A landscape with many valleys, sampled at points; each row gives a point and its height.
From any point a ball rolls to the lowest of the 6 points nearest to it. It stops when none of these is lower. Distance is the straight distance between rows; heights are no part of it.
j826: [  6,   2,  14,  38,  20,  -2,  28, -21,  14,  26,  -5, -15, -19, -42, -12,
  -5, -46,  -3,  26,  12,   2, -36,  -7,  -1, -11,   0,  34,  -5,  11, -19]  h=2.34
j109: [ 12,   5,   8,  31,  19,   1,  26, -15,   6,  20,  -2, -12, -12, -34,  -8,
  -2, -36,   2,  23,  12,   5, -25,  -3,  -6, -16,   2,  30,  -4,   9, -13]  h=2.25
j901: [ -8,   1,   7, -20, -27,   2, -14,  -6,   6,   2,   7,  25,  24,  36,  19,
  40,  47,  15, -18,  23, -13,  33, -13,   2,   5,  -9, -61, -36, -12,  26]  h=5.69
j759: [ -5,   0,   0, -16,  -2,  -2,   2,   3,  -6, -12,   9,  -4,  10,  10,  -3,
 -14,   4,   3,   4,  -7,   8,  11,  21,  -5,  -8,  -1,   3,  13,  -8,   2]  h=4.97
j78: [ 27,   7,  -1,  32,  18, -16,  21, -11,  12,  33,  11,  -9, -22, -13,  -1,
  15, -30,   9,  25,  15,   2, -10, -22, -17, -23,  -6,   9, -33,  -1, -11]  h=7.89
j908: [-22, -18,  -7, -26,  -6,  18, -15,  26, -10, -41, -14,   5,  -3,  -3, -11,
 -36,  -8, -38, -19, -22,  16,  -6,  20,  21,  38,  31,  13,  69,  24,   9]  h=2.06
j579: [-39,  -9, -21, -33, -11,  -7, -17,  20,  -7, -27,   8,  16,  12,  27,  12,
  25,  26,  -9, -21,  -2,   0,  25,   0,  11,   8,  -6, -31,  26, -12,  22]  h=3.25
j230: [ 39,   7,   1,  13, -13,  -1,  -9, -12,   7,  39,  11,   3,  -6,  25,  20,
  19,  23,  21,   7,  10, -17,  14, -29,  -8, -19, -13, -24, -73, -11,   2]  h=3.05
j543: [-27,  -2, -11, -31, -10, -10, -12,  10,  -5, -20,  11,   9,   9,  24,   5,
  11,  24,  -6,  -8,   0,   5,  24,  11,   7,   5,  -8, -27,  18, -16,  17]  h=2.93
j411: [ 27,  10,  -1,  31,  15, -13,  16,  -8,   6,  27,  12,  -7, -11, -11,   2,
   9, -21,  13,  23,  10,   3,  -8, -11, -16, -26,  -6,  13, -28,  -3, -10]  h=5.62
j393: [ -4,  -3,   8,  -2,   2,  13,   8,   6,  -5, -18, -15, -12,   4, -19, -17,
 -32, -11,  -4,  -3, -22,   4, -10,  26,   0,   7,  10,  30,  31,  10, -15]  h=3.37
j799: [ -4,   5,  14,  32,  23,   5,  13, -17,   4,   6, -23, -15, -10, -51, -18,
 -24, -38,  -4,  11,  -3,  -1, -44,   5,   6,   3,  -1,  49,  17,  12, -24]  h=2.24
j731: [  7,   1,  10,  33,  19,   1,  23, -15,   6,  15,  -7, -14, -12, -41, -12,
 -10, -37,   2,  19,   6,   4, -32,   1,  -4, -12,   0,  35,   2,  10, -17]  h=1.67
j178: [ 10,   7,   7, -10, -17,  -2, -16, -11,   5,  12,   9,  14,  18,  37,  13,
  22,  36,  13,  -4,  16,  -9,  22,  -8,  -2,  -1, -14, -41, -46, -15,  16]  h=0.58
j818: [-15,  11,  15,  33,  35,   2,   1, -12,  -2,  -1, -35, -15, -15, -56, -27,
 -37, -45, -13,   1, -14,  -7, -60,   7,  11,  23,  -5,  61,  34,  15, -31]  h=3.74
j437: [ -8,   8,  14,  27,  25,   6,   2,  -9,  -2,  -4, -36, -15,  -8, -50, -26,
 -35, -38,  -8,  -1, -17,  -4, -48,  11,  10,  16,   1,  56,  29,  15, -28]  h=2.87
j460: [ 42,   4,   2,  14, -14,  -3,  -3, -15,   9,  52,   9,  -7, -20,  18,  23,
  28,  26,  24,   5,  12, -23,  17, -45,  -9, -24, -14, -23, -89, -10,  -4]  h=3.99
j379: [-15,   1,  -7, -20,  -5,  -5,  -4,   4,  -4, -20,  12,   1,  11,  19,  -2,
  -2,  14,  -3,  -2,  -6,   5,  22,  19,  -1,  -2,  -5, -13,  15, -11,   9]  h=3.90
j215: [-15, -16,  -3, -26,  -7,  15,  -9,  22,  -9, -37, -14,  -2,  -4,  -5, -13,
 -35,  -7, -31, -18, -27,  16,  -8,  24,  16,  32,  25,  17,  62,  20,   6]  h=2.13
j406: [ 15,   1,   4,  31,  15,  -2,  22, -12,   8,  15,   3, -11,  -9, -26,  -6,
  -1, -31,   8,  23,  10,   5, -19,  -2, -10, -19,  -1,  25,  -8,   7, -12]  h=2.83
j481: [ -6,   4,  -2, -17,  -4,  -5,   1,   2,  -4, -13,  10,  -2,  11,  19,  -2,
  -9,  11,   3,   2,  -3,   4,  16,  21,  -6,  -6,  -6,  -5,   6, -12,   6]  h=3.53
j344: [-35, -24, -30, -44,  -8,   3, -19,  34,  -9, -37,  17,  14,   2,  15,   1,
   8,  11, -27, -17, -18,   3,  12,   7,  25,  23,  16, -16,  67,   8,  13]  h=0.77
j157: [  5,   2,   2,   1,   3,   3,   8,  -3,  -6,  -9,   4,  -9,   8,  -2,  -6,
 -19,  -6,   4,  10,  -8,   8,   1,  21,  -7, -10,   3,  16,  11,  -1,  -5]  h=2.82
j864: [-17,  10,  22,  40,  35,  -2,  10, -25,   9,  18, -24, -17, -27, -55, -27,
 -31, -53, -16,  15,   1,  -5, -57,  -7,  11,  12,  -8,  56,  17,  11, -25]  h=3.67
j999: [  3,   5,   9,  22,  16,   9,  16, -10,   0,  -2, -14, -14,  -2, -43, -15,
 -20, -32,   1,   9,  -6,   0, -31,  12,   2,  -3,   3,  42,  16,  13, -19]  h=1.44
j439: [ 39,  10,  -5,  27,   9, -18,   3, -10,   5,  36,  14,  -2, -20,   8,  10,
  14,  -2,  18,  14,  11,  -7,   3, -30, -15, -23, -14,  -4, -58,  -8,  -8]  h=0.52
j891: [ -4,  -7,   5, -22, -40,  11,  -2,  -5,  11,  11,   9,  30,  27,  34,  23,
  58,  56,  24, -18,  27, -18,  39, -21,  -2,   8,   1, -73, -45, -13,  27]  h=5.96
j831: [ -4,   3,  15,  34,  25,   3,  19, -21,  11,  17, -18, -16, -14, -50, -17,
 -15, -43,  -3,  17,   6,   1, -43,  -1,   3,  -5,   1,  43,   7,  13, -21]  h=2.42
j377: [ 14,   3,  -1,  17,   9,   0,  16,  -7,  -3,   4,   6, -10,   4, -14,  -5,
 -10, -17,  11,  15,   2,   3,  -9,  13,  -9, -18,  -2,  22,  -2,   1, -11]  h=2.32
j467: [ 25,  11,   0,   9,  -2, -12,  -8,  -8,   0,  16,  13,   4,   8,  25,   7,
   8,  12,  15,  10,   7,  -4,   9,  -4, -12, -17, -15, -11, -39, -11,   4]  h=2.39
j433: [ -6,   6,  13,  17,  17,  10,   3,  -1,  -5, -16, -35, -12,  -3, -43, -20,
 -38, -30,  -9,  -6, -22,   0, -38,  17,   9,  19,   8,  53,  35,  14, -26]  h=3.14
j802: [  0,   0,  13,  19,  14,   9,  11,  -8,  -3,  -5, -21, -14,   1, -41, -15,
 -28, -28,   0,   4, -10,  -1, -33,  16,   4,   1,   6,  44,  21,  12, -23]  h=1.98
j358: [  7,   6,  -2,  -1,   2,  -3,   1,  -4,  -6,  -8,  11,  -4,  12,  14,  -1,
  -7,   5,  10,   8,  -1,   3,  11,  14, -12, -14,  -6,   1,  -4,  -8,   3]  h=3.00
j461: [-12,   6,  -4, -19,  -6, -10, -10,   2,  -1, -12,  10,   8,  14,  27,   6,
   5,  23,   3,  -5,   3,   2,  22,  11,  -4,  -3, -12, -24,  -6, -17,  15]  h=2.68
j182: [ 36,  12,   4,  32,  12, -23,  15, -10,  10,  53,  11,  -8, -37,  -5,   7,
  23, -17,  11,  18,  15,  -4,  -2, -44, -21, -26,  -8,  -3, -56,  -6, -13]  h=0.59
j854: [-29, -12, -17, -37,  -8,   1,  -7,  18,  -6, -29,  13,   5,   6,  13,  -3,
  -1,  13, -18, -11, -13,  10,  19,  16,  12,  12,   8, -11,  44,  -4,  15]  h=6.41
j936: [ 31,  10,  -3,  20,   3, -12,  -2, -10,   5,  25,  13,   0,  -2,  14,  11,
  11,   5,  19,  14,  12,  -5,   8, -12, -13, -20, -15,  -5, -47,  -8,  -2]  h=2.40
j931: [ 19,  10,   5,   1, -12,  -5, -15, -11,   2,  15,  11,  10,  14,  35,  12,
  14,  27,  18,   1,  12,  -9,  19,  -8,  -8,  -9, -14, -30, -52, -14,   9]  h=2.58
j425: [ 10,   3,  10, -16, -29,   5, -13, -11,  10,  16,   8,  22,  21,  39,  17,
  39,  47,  19,  -9,  20, -17,  30, -13,  -1,   3,  -6, -57, -54, -13,  20]  h=7.78
j976: [ 21,   4,  -2,  16,   8,  -6,   8,  -7,   0,   9,  13,  -6,   6,   2,   1,
  -2,  -8,  14,  17,   4,   5,  -2,   7, -13, -21,  -8,  10, -18,  -5,  -5]  h=1.35
j250: [-11,   1,  -4, -18,  -3,   0,   1,   4,  -6, -18,   9,  -6,  12,  11,  -4,
 -13,   8,  -3,  -1, -10,   8,  14,  24,  -3,  -3,   1,   0,  20,  -6,   7]  h=6.02
j330: [ 25,   2,   8, -11, -30,   9, -12, -13,  14,  29,  12,  15,  16,  38,  18,
  37,  43,  22,  -6,  19, -21,  29, -21,  -1,  -5,  -5, -49, -68, -14,  11]  h=6.06
j156: [-26, -16,  -3, -27, -37,  10,  -7,   9,   1,  -7,   4,  35,  30,  30,  34,
  65,  57,  20, -29,  31, -16,  39, -26,  -1,   7,   0, -72, -19,  -8,  32]  h=4.78
j297: [ 37,  12,  -1,  30,  11, -19,  14,  -9,  10,  54,  10, -12, -39,  -1,  10,
  23,  -8,  13,  15,  13,  -8,   0, -48, -19, -27, -11,  -4, -65, -10, -13]  h=3.93
j185: [ 21,   6,   4,  37,  20, -13,  26, -12,  14,  33,   8, -11, -23, -22,  -5,
  11, -39,   6,  28,  16,   4, -19, -17, -13, -21,  -1,  16, -22,   0, -11]  h=4.63
j273: [ 18,   4,   7,  36,  22,  -8,  27, -14,  12,  27,   6, -13, -20, -28,  -8,
   4, -40,   6,  25,  15,   5, -25, -12, -10, -21,  -2,  24, -16,   5, -15]  h=3.31
j20: [-17,  -6,  -5, -29,  -5,   4,   3,  11,  -8, -23,   4,  -2,   5,   6,  -7,
 -16,   5, -12,  -5, -17,   8,  16,  23,   3,   7,   9,   3,  35,   0,   6]  h=7.13
j443: [-17, -14,  -7, -27,  -9,  15,  -3,  21,  -7, -34,  -5,  -3,   0,   0, -12,
 -29,  -3, -26, -14, -22,  13,   3,  23,  13,  26,  24,  12,  55,  15,   7]  h=2.27
j940: [-35,  -9, -19, -37,  -8,  -6, -12,  18,  -5, -28,  12,  10,   8,  21,   6,
  10,  18, -13, -11, -10,   2,  23,  11,  13,  10,  -1, -22,  34, -11,  16]  h=4.15
j963: [-26,  -2,  -2, -26, -20,  -1, -18,   3,   1, -12,   6,  25,  21,  32,  20,
  37,  45,   6, -21,  18,  -6,  28,  -7,   4,   5, -13, -56, -12, -14,  28]  h=3.12
j602: [  8,   2,   1,   8,   6,   0,  12,  -6,  -5,  -3,   4,  -8,   6,  -7,  -5,
 -14, -11,   8,  13,  -2,   4,  -2,  14, -11, -16,   0,  17,   5,  -1,  -6]  h=3.35
j104: [ -7,   3,  23,  37,  29,   2,  20, -26,  13,  24, -21, -18, -23, -54, -19,
 -19, -50, -10,  18,   7,   1, -52,  -6,   6,   2,  -4,  46,   7,  10, -21]  h=3.02
j942: [-23, -13,  -9, -31,  -8,   5,  -3,  18,  -6, -29,   4,  -3,   1,   6, -11,
 -18,   6, -19, -10, -21,   9,  11,  22,  11,  18,  15,   0,  47,   6,   8]  h=4.59
j785: [ 21,   3,   8,  -8, -24,   6, -12, -14,   6,  24,   9,  16,  16,  38,  17,
  30,  40,  22,  -4,  18, -19,  27, -15,  -1,  -3,  -8, -50, -62, -15,  16]  h=5.61
j288: [ -5,   6,   5, -14, -15,  -5, -17,  -6,   3,   0,   9,  17,  17,  38,  15,
  21,  36,  11,  -7,  15,  -5,  25,  -2,  -3,  -3, -17, -41, -31, -17,  18]  h=2.78
j435: [ -7,  -2,   5,  -9,   3,  16,  -6,  18, -11, -32, -34,  -6,   1, -21, -20,
 -47, -18, -22, -19, -29,  14, -20,  24,  12,  33,  23,  32,  55,  18, -15]  h=2.65
j254: [ 42,   6,   6,  19, -10, -10,  10, -18,  12,  66,   6, -17, -38,   3,  22,
  32,  22,  19,   6,  14, -22,  15, -64, -16, -35, -12, -19, -96, -13,  -8]  h=4.02
j870: [-12,   9,  16,  35,  30,   2,   7, -19,   5,   9, -29, -15, -17, -56, -24,
 -32, -45, -14,  10,  -5,  -7, -56,   0,  10,  15,  -6,  56,  25,  12, -28]  h=3.09
j954: [ -9,  -4,   6, -13,  -1,  13,   0,  13,  -9, -28, -23, -11,   0, -15, -17,
 -38, -11, -14, -13, -26,  11, -10,  27,   9,  24,  20,  27,  47,  15, -10]  h=2.96
j95: [  6,   1,   6,  21,  14,   7,  18,  -9,   0,   2,  -7, -12,   1, -29, -10,
 -15, -26,   6,  13,  -2,   4, -23,  11,  -4, -13,   3,  34,  10,   9, -16]  h=0.62
j222: [  1,   1,   3,  -3,   3,   5,  14,  -1,  -5, -12,  -1, -10,  11,  -8, -10,
 -21,  -9,   1,   8, -10,   6,  -2,  22,  -6,  -8,   5,  22,  17,   1,  -8]  h=0.81
j510: [ -3,   2,  12,  13,  10,  13,   7,   0,  -5, -12, -27, -13,   3, -34, -19,
 -33, -21,  -5,  -3, -19,   1, -28,  19,   3,  11,   9,  43,  32,  12, -22]  h=2.61
j640: [ 31,  11,  -2,  11,  -6,  -6,  -8, -10,   1,  24,  15,   5,   5,  27,  14,
  12,  19,  20,   8,  13, -11,  15, -14,  -9, -15, -16, -17, -55, -12,   4]  h=2.48
j100: [-14,  -2,  -6, -22,  -4,   3,   4,   8,  -6, -22,   6,  -6,   8,   6,  -6,
 -15,   5,  -7,  -4, -13,  10,  13,  24,   2,   2,   7,   0,  28,  -5,   4]  h=0.71
j686: [  8,   5,  -3,   3,   4,  -3,   5,  -5,  -2,  -2,  10,  -7,  10,   5,   0,
  -8,  -6,  10,  11,  -3,   6,   3,  16, -12, -19,  -5,  10,  -4,  -5,  -3]  h=2.84
j318: [-30,  -1,  -6, -28, -19,  -4, -17,   9,  -1, -15,   4,  23,  20,  32,  19,
  33,  41,   4, -21,  14,  -4,  29,  -6,   5,   4, -11, -50,  -6, -15,  24]  h=2.95
j717: [ 25,   7,  -3,  24,  14, -11,  10,  -8,   3,  18,  12,  -5,  -5,  -5,   4,
   4, -16,  13,  19,   9,   5,  -5,  -7, -12, -22,  -6,  11, -24,   0,  -7]  h=3.34
j414: [ 10,   5,  13,  37,  20,  -7,  30, -20,  14,  32,   0, -14, -22, -36, -11,
   6, -45,  -3,  28,  17,   6, -34, -14,  -7, -14,   1,  25, -12,   9, -17]  h=2.92
j18: [ -7,  -4,   2, -15,  -2,   7,   8,   6, -10, -21,  -3, -10,   8,  -6, -12,
 -23,  -2,  -7,  -1, -16,   8,   3,  25,   0,   2,  10,  17,  31,   3,  -3]  h=5.10
j351: [-18, -19,  -9, -21,  -4,  22, -21,  31, -12, -47, -22,   8,  -8,  -4, -11,
 -45, -12, -46, -21, -19,  21, -16,  18,  24,  48,  32,  16,  77,  30,  10]  h=2.37
j384: [-32, -19, -21, -36,  -9,   4,  -8,  25,  -9, -32,  11,   5,   1,  11,  -3,
  -4,   7, -26, -14, -18,   6,  14,  15,  18,  23,  16, -10,  58,   5,  16]  h=2.77
j554: [-28, -28, -29, -32,  -7,  18, -25,  34,  -9, -47,   4,  19,   0,   5,  -3,
 -15,  -2, -44, -20, -18,   9, -10,  13,  30,  43,  32,   0,  88,  32,  23]  h=2.00
j995: [-28,   0,  -8, -27, -10, -10, -16,   8,  -4, -18,   9,  16,  13,  29,  14,
  21,  31,   0, -16,   8,   1,  25,   1,   6,   2, -11, -37,   1, -16,  19]  h=2.81
j545: [ 11,   9,  -2,   2,   0,  -8,  -5,  -6,  -2,   3,  15,   2,  10,  22,   6,
  -2,  12,  15,   8,   4,   3,  16,   5, -10, -15, -15,  -7, -21, -10,   4]  h=2.46
j91: [ 33,  11,   6,  33,  17, -24,  19,  -9,  13,  54,   9, -13, -38, -10,   2,
  23, -28,   9,  21,  13,  -3,  -6, -40, -22, -25,  -6,  -1, -50,  -5, -15]  h=5.53
j898: [-40,  -6, -11, -28, -14,  -5, -22,  15,  -5, -24,   4,  25,  16,  27,  24,
  39,  41,   1, -27,  10,  -6,  28,  -7,  11,   3, -12, -50,   8, -15,  27]  h=3.01
j286: [-29, -24, -31, -38, -10,  13, -21,  34,  -9, -42,  10,  15,   0,   9,  -2,
  -8,   3, -37, -19, -18,   7,  -1,  11,  29,  37,  28,  -8,  79,  21,  18]  h=1.72
j918: [ 31,   8,  -2,  29,  12, -14,  10,  -6,   4,  28,  14,  -4, -14,  -2,   5,
   8, -13,  15,  20,  11,   2,  -4, -15, -17, -23,  -8,   5, -37,  -4,  -7]  h=5.02
j975: [ 32,   6,   5,   4, -16,  -2, -16, -14,   4,  29,  11,   9,   8,  32,  17,
  19,  31,  23,   3,  14, -16,  18, -18,  -7, -11, -14, -29, -64, -13,   5]  h=2.94
j9: [-40, -12, -15, -28, -18,  -1, -20,  15,  -4, -22,   4,  28,  20,  26,  29,
  49,  44,   4, -29,  16,  -6,  29, -14,  10,   4,  -9, -54,   4, -11,  30]  h=3.22
j341: [-24, -24, -19, -28,  -4,  23, -29,  31, -12, -50, -14,  12,  -6,   1,  -7,
 -34, -13, -48, -19, -19,  15, -18,  15,  28,  49,  35,   8,  85,  33,  16]  h=2.30
j139: [  4,   2,   8,   8,   6,  11,  14,  -2,  -4, -11, -11, -12,   7, -25, -12,
 -25, -18,   2,   4, -12,   6, -16,  20,  -2,  -3,   7,  32,  20,   9, -15]  h=1.97
j60: [-25, -24, -17, -30,  -6,  19, -19,  31,  -8, -43,  -4,   9,  -4,   4,  -6,
 -25,  -6, -39, -19, -20,  14,  -6,  13,  23,  41,  31,   4,  80,  28,  15]  h=1.94
j838: [  0,  -1,   3,   5,   4,  10,  10,   2,  -5, -13,  -7, -11,   8, -15, -11,
 -23, -13,   1,   6, -11,   7,  -7,  23,  -5,  -6,   6,  23,  21,   7, -10]  h=2.49
j198: [  2,  10,   1,  -8, -10, -10, -12,  -6,  -1,   0,  11,  10,  14,  31,  10,
   8,  24,  12,   0,   6,   0,  21,   4,  -6,  -6, -17, -24, -26, -17,  12]  h=2.57
j238: [ -4,   3,  11,   3,   9,  14,  -8,  19, -11, -29, -37,  -8,  -3, -25, -23,
 -46, -23, -19, -17, -27,   9, -28,  24,   9,  34,  17,  43,  51,  19, -21]  h=2.85
j921: [ 16,   2,   1,  24,  14,  -1,  18,  -9,   3,  10,   4,  -8,   0, -20,  -2,
  -5, -24,  10,  21,   6,   6, -13,   6,  -9, -17,  -2,  22,  -8,   4,  -9]  h=2.43
j462: [-15,  -2,   5, -23, -32,   5, -11,  -1,   7,   1,   6,  27,  24,  34,  23,
  49,  50,  16, -20,  25, -14,  34, -18,  -1,   7,  -6, -65, -34, -13,  28]  h=5.00
j315: [-15,   4,   1, -22, -16,  -5, -17,  -1,   1,  -8,   6,  21,  21,  33,  14,
  25,  39,   6, -12,  13,  -2,  27,   0,  -1,   3, -14, -45, -17, -17,  20]  h=3.03
j777: [-26,  -7, -10, -30,  -8,  -1,  -4,  13,  -6, -24,   9,   1,   6,  16,  -4,
  -7,  11, -13,  -6, -13,  10,  20,  20,   3,   8,   3,  -7,  32,  -7,  12]  h=7.02
j428: [ 40,   8,  -3,  22,   1, -15,  -2,  -9,   3,  42,  13,  -2, -13,  13,  14,
  19,   9,  20,   9,  11,  -9,   9, -32, -13, -22, -12, -10, -65,  -9,  -7]  h=2.80
j776: [ 22,   4,   0,  24,  10,  -5,  15, -11,   3,  14,   8, -10,  -1, -13,   0,
   0, -20,  13,  22,   5,   5, -12,   2, -13, -20,  -5,  18, -10,   1, -10]  h=3.20
j46: [  2,   9,  -1,  -6,  -1,  -5,  -7,  -2,   0,  -4,  12,   3,  14,  23,   7,
   0,  12,  11,   6,   2,   3,  15,  13,  -8, -12, -13, -14, -15, -13,   6]  h=2.53
j245: [-13,  -8,   1, -19,  -4,  10,   3,  13,  -9, -27, -10,  -7,   2,  -8, -14,
 -34,  -6, -17, -12, -25,  12,  -2,  25,   6,  19,  19,  19,  43,  10,  -3]  h=3.18
j365: [ -9,   5,  15,  30,  27,   8,  10, -13,   1,  -1, -30, -14, -12, -53, -23,
 -29, -42,  -7,   4,  -8,  -5, -49,   7,  11,  12,  -3,  58,  26,  14, -27]  h=2.86
j249: [ 38,  11,   1,  26,   3, -17,   9, -12,   8,  56,   8, -11, -38,   3,  17,
  26,   4,  14,   9,  13, -14,   7, -52, -19, -26, -13, -11, -75,  -9,  -7]  h=3.75
j153: [-25,  -5, -11, -32,  -8,  -5,  -7,  12,  -6, -24,   9,   4,  12,  20,   1,
   3,  18, -11,  -9,  -8,   4,  21,  15,   7,   4,  -2, -17,  27, -12,  15]  h=3.91
j102: [-15, -13,   1, -25, -40,   8,  -3,   3,   5,   1,   9,  35,  31,  32,  30,
  66,  55,  22, -24,  32, -17,  42, -23,  -3,   6,   3, -78, -34, -12,  31]  h=4.96
j919: [-12, -13,   2, -19,  -4,  15, -14,  26, -10, -36, -27,  -3,  -3,  -7, -18,
 -42, -13, -33, -20, -24,  20, -12,  23,  16,  41,  27,  23,  62,  21,   1]  h=2.28
j932: [ -8,   9,  10,  24,  27,   2,  -1,  -2,  -3,  -9, -37, -14,  -6, -48, -27,
 -37, -39,  -9,  -3, -19,  -4, -46,  15,  11,  20,   5,  60,  36,  15, -35]  h=3.21
j632: [ 21,   2,   4,  36,  20,  -5,  24, -13,   9,  23,   4, -10, -15, -27,  -6,
   2, -37,   5,  27,  12,   5, -21,  -7, -11, -20,   0,  22, -13,  10, -14]  h=3.19
j312: [-25, -10,  -2, -27, -28,   4, -13,   7,   1,  -9,   2,  29,  24,  29,  31,
  58,  50,  13, -24,  27, -13,  34, -19,   5,   6,  -6, -70, -18, -12,  31]  h=4.04
j57: [-24, -17, -14, -34, -10,  10,  -4,  21,  -5, -30,   0,   0,   0,   6, -10,
 -17,   0, -28, -16, -20,  10,   8,  21,  16,  26,  19,   5,  56,   9,  12]  h=2.47
j189: [-27, -21, -15, -33,  -9,  15, -12,  24,  -8, -38,  -1,   3,  -3,   3, -10,
 -22,  -2, -36, -16, -21,  12,   1,  18,  20,  35,  26,   3,  69,  19,  14]  h=1.96
j125: [ 36,   9,  -2,  32,  12, -19,  10,  -7,   5,  43,  13,  -7, -25,  -1,   8,
  17, -12,  17,  18,  13,  -3,   0, -32, -19, -25, -10,   0, -53,  -5,  -8]  h=5.60
j503: [ -6,   6,  12,  12,  17,   7,  -3,   7, -11, -22, -42, -11,  -2, -37, -24,
 -44, -28, -15, -12, -27,  -1, -39,  19,   9,  28,  11,  53,  44,  16, -33]  h=2.99
j197: [ 29,  12,  -4,  18,   6, -11,   1,  -9,   1,  17,  14,   1,   1,  14,   8,
   6,   3,  18,  14,   9,  -1,   6, -10, -15, -21, -14,  -3, -39,  -8,  -2]  h=2.31
j62: [ 15,   7,   6,  -7, -19,   0, -13, -14,   6,  18,   9,  14,  18,  36,  15,
  26,  38,  19,  -3,  14, -14,  25, -11,  -3,  -4, -13, -42, -55, -12,  15]  h=3.13
j598: [ -2,   1,   1, -11,  -1,   5,   7,   2,  -7, -14,   2,  -9,  11,   1, -10,
 -20,  -1,   0,   4, -12,   9,   7,  24,  -7,  -4,   4,  11,  21,  -1,  -4]  h=4.31
j794: [  0,   0,   9,  13,  10,  12,  11,  -4,  -4, -10, -19, -14,   5, -33, -15,
 -26, -23,   2,   2, -12,   0, -21,  17,   1,  -2,   7,  42,  23,   9, -20]  h=1.86
j875: [-22,   0, -10, -27,  -6,  -8, -15,   5,  -3, -19,  10,  10,  13,  26,   7,
  11,  26,   0, -13,   1,   5,  25,   9,   3,   2, -11, -27,   8, -15,  18]  h=2.79
j239: [-40, -16, -28, -38,  -8,  -2, -17,  29,  -6, -33,  15,  12,   6,  19,   7,
  15,  15, -20, -17, -12,   3,  18,   7,  20,  12,   8, -24,  50,  -5,  16]  h=3.33
j525: [ 29,  11,   5,  35,  18, -23,  27, -12,  15,  49,  10, -13, -35, -15,  -2,
  18, -32,   5,  24,  17,   2, -12, -34, -20, -26,  -4,   5, -42,  -2, -15]  h=7.59
j512: [-22,  -3,   1, -26, -25,   2, -14,   1,   0,  -9,   2,  27,  22,  34,  22,
  47,  49,  12, -20,  24,  -9,  33, -14,   0,   5, -10, -63, -22, -13,  29]  h=3.76
j761: [ 44,   9,   0,  23,  -5, -10,   0, -15,   7,  56,  10,  -7, -28,  11,  19,
  27,  16,  18,   9,  11, -18,  12, -50, -12, -27, -13, -15, -83, -10,  -5]  h=3.71
j675: [ -2,   3,  12,  24,  18,  10,  11, -10,  -3,  -4, -25, -13,  -2, -47, -17,
 -27, -30,  -1,   5,  -9,   0, -37,  11,   5,   5,   5,  49,  20,  14, -24]  h=2.03
j469: [-40, -16, -26, -37, -10,  -6, -18,  27,  -8, -33,  13,  16,   6,  23,   8,
  19,  17, -16, -20,  -8,   1,  21,   5,  20,  12,   3, -26,  45,  -7,  20]  h=3.57
j174: [ 25,   9,  -2,  17,   7, -11,   1,  -7,  -1,  13,  14,   0,   2,  10,   6,
   2,  -3,  16,  16,   7,   2,   2,  -3, -13, -21, -13,   2, -30,  -6,  -4]  h=2.14
j800: [ 31,   4,   5,   0, -21,   3, -14, -18,   6,  35,  12,   7,   6,  31,  18,
  27,  36,  23,  -1,  13, -20,  21, -23,  -5, -14, -12, -36, -72,  -9,   7]  h=3.72
j835: [ -6,   5,  14,   6,  12,  12,  -2,   9, -10, -23, -35,  -9,  -1, -31, -24,
 -42, -24, -12, -13, -26,   6, -32,  25,   8,  24,  13,  46,  42,  17, -24]  h=2.98
j755: [ 35,  12,   7,  24,   0, -19,  14, -15,  13,  65,   2, -16, -44,  -3,  20,
  31,   6,  15,  11,  13, -19,  12, -67, -21, -31, -12, -14, -86, -13, -12]  h=3.94

For each start below, name the point where the ball stops.
j995: j976
j954: j344
j411: j95
j942: j344
j940: j976
j579: j976
j435: j344
j153: j976

Call two points neighbours if one is among the 6 nearest of the other. Go from one point of each pair to the other, from neighbour to neighbour, staying as low as possible. Name the highest point that can't be avoided.
j439, j976: j936
j976, j95: j377
j344, j439: j238
j95, j222: j139
j178, j976: j198
